Points on a hilly landscape, in no order, each with its height.
A climber steps from a point to the highest of its 3 nearest points, and stops where none of them is higher. Distance is the straight distance between rows; heights are no part of it.
fugo: [112 145 163 139 154 168 112 165  98 131 144 112 148 117]  h=516
Todu: [116 136 135 160 156 160 116 151  83 119 143 125 128 137]  h=571
guku: [118 146  97 121 117 103 108 126 147 128  94 140  99 122]  h=829
pezin: [141 129 117  71  72  77 147  89 192 160  91 132 114 122]  h=599
Val: [147 149 113 108 128  98 111 132 169 138  80 118 130 111]  h=365
Sapa: [157 117 122  69  78  84 163  80 200 163  87 124 126 114]  h=519
rit: [ 90 124  84 149 120 121 120 118 117 109 114 159  74 138]  h=857
mes: [101 138  94 110  94  95 116 117 158 135  93 152  84 128]  h=842
tor: [109 132 101 156 145 138 114 136  96 109 124 136 105 135]  h=774
Tevik: [124 150 144 139 157 146 102 164 118 133 116 114 144 117]  h=443
zur: [122 146  99 130 135 113 102 138 136 126  95 134 113 118]  h=617
vig: [183 130 124  98 135  97 140 113 194 146  74  94 176 102]  h=790
Gigaz: [141 144 106 104 113  91 118 121 170 141  81 129 122 113]  h=165
bok: [146 152 172 117 154 130 102 172 159 137  98  96 184 101]  h=220
Vof: [121 153 175 123 153 153 104 176 128 137 120 103 170 106]  h=838
goban: [126 102 103 178 150 140 137 115  72  93 167 150 108 165]  h=655
muf: [ 94 130  91 124  96 102 117 117 146 124 102 159  76 132]  h=759
Tov: [168 142 116 104 130  90 120 123 183 143  75 107 150 107]  h=726
damo: [144 151 157 118 155 129 105 168 150 138  95  99 167 109]  h=176
Beb: [151  81 171 158 127 138 156 124  83 114 252 135 144 186]  h=651
kuzut: [116 127 111 166 151 145 117 135  82 109 145 136 109 144]  h=765
pinod: [ 80 116  86 142 107 118 123 115 124 104 114 172  63 145]  h=549
vugo: [123 150 190 111 149 152 105 181 139 136 126 101 190  93]  h=307
navag: [106 144 181 129 144 177 112 172 109 135 155 111 166 105]  h=455
siru: [114 143  98 142 138 119 105 138 122 119 104 141 103 126]  h=795
Gafof: [130 106 160 159 140 173 147 134  65 114 216 126 142 159]  h=697
Rutep: [174  87 124  68  84 111 198  49 195 173  89 104 154  90]  h=522
Lus: [122 118 115 169 155 150 127 128  72 101 162 138 115 153]  h=757
biv: [123 109 170 146 130 178 146 132  72 119 223 123 148 149]  h=626
Tes: [130 111 148 168 152 161 140 133  64 110 197 132 131 163]  h=722
dozas: [118 131 115  79  68  78 138 102 181 156  94 144  90 128]  h=827
vor: [136  99 139 173 155 151 145 121  66 103 201 139 128 170]  h=710
zufil: [161 132 108  88 107  83 140  99 191 150  76 119 136 105]  h=569
dun: [124 118 131 170 152 158 131 135  73 106 173 130 123 153]  h=745
Sunid: [ 73 118  97 124  85 106 125 118 145 121 104 173  59 148]  h=670
ler: [129 148  99 103 109  91 114 122 168 137  81 132 110 116]  h=633
Rab: [116 124 159 154 145 176 130 145  71 115 187 122 142 146]  h=638
Natov: [107 139 173 136 138 188 124 157  90 127 179 112 158 114]  h=564
Pup: [137  95 152 164 144 155 149 125  66 110 218 133 138 171]  h=706
sop: [104 122  89 166 138 135 119 121  94 100 132 153  96 142]  h=460
sinu: [139 151 131 124 150 115 103 152 148 133  89 113 142 111]  h=168
peteb: [115 133 113 158 156 147 114 142  86 114 134 134 115 136]  h=758
Zafof: [182 114 111  82 112  95 164  88 200 152  76 100 159  96]  h=618
nupo: [166 115 117  68  83  89 166  75 202 159  85 116 136 101]  h=542
nos: [109 134 174 140 140 184 131 153  82 125 192 118 152 124]  h=582
Lof: [157 152 132 114 148 105 108 150 164 137  84 101 160 107]  h=167
raf: [168  93 127  62  76 106 194  57 193 170  91 111 143  99]  h=533
kam: [151 136 108  80  88  79 137  93 191 152  84 131 122 114]  h=787
kelu: [103 107  86 170 134 130 133 111  93  90 136 166  82 151]  h=6
gaku: [139  89 119 181 154 137 148 110  68  89 193 148 120 177]  h=653
mivep: [117 125 150 158 149 175 134 143  69 114 186 123 137 146]  h=669
tofi: [131 152 116 127 142 115 101 143 139 131  96 123 128 116]  h=286
tur: [108 149 188 121 143 171 110 175 119 135 145 108 176  94]  h=376
tidep: [ 94 127 111  96  75  89 127 113 168 146  99 158  78 138]  h=741

Where does a climber stop that starts at each point below?
fugo | tor
mivep | tor
damo | Vof
Todu | tor
navag | tor
nupo | vig
Rutep | vig
gaku | Tes
Val | vig
ler | mes

Call two points neighbours if one is among the 3 nearest of the other. Go from one point of each pair to the other, from neighbour to neighbour, staying as high as possible. Name the lowest point that can't be avoided.
mes, kam | tidep
Vof, tor | Tevik
Tes, vig | zufil
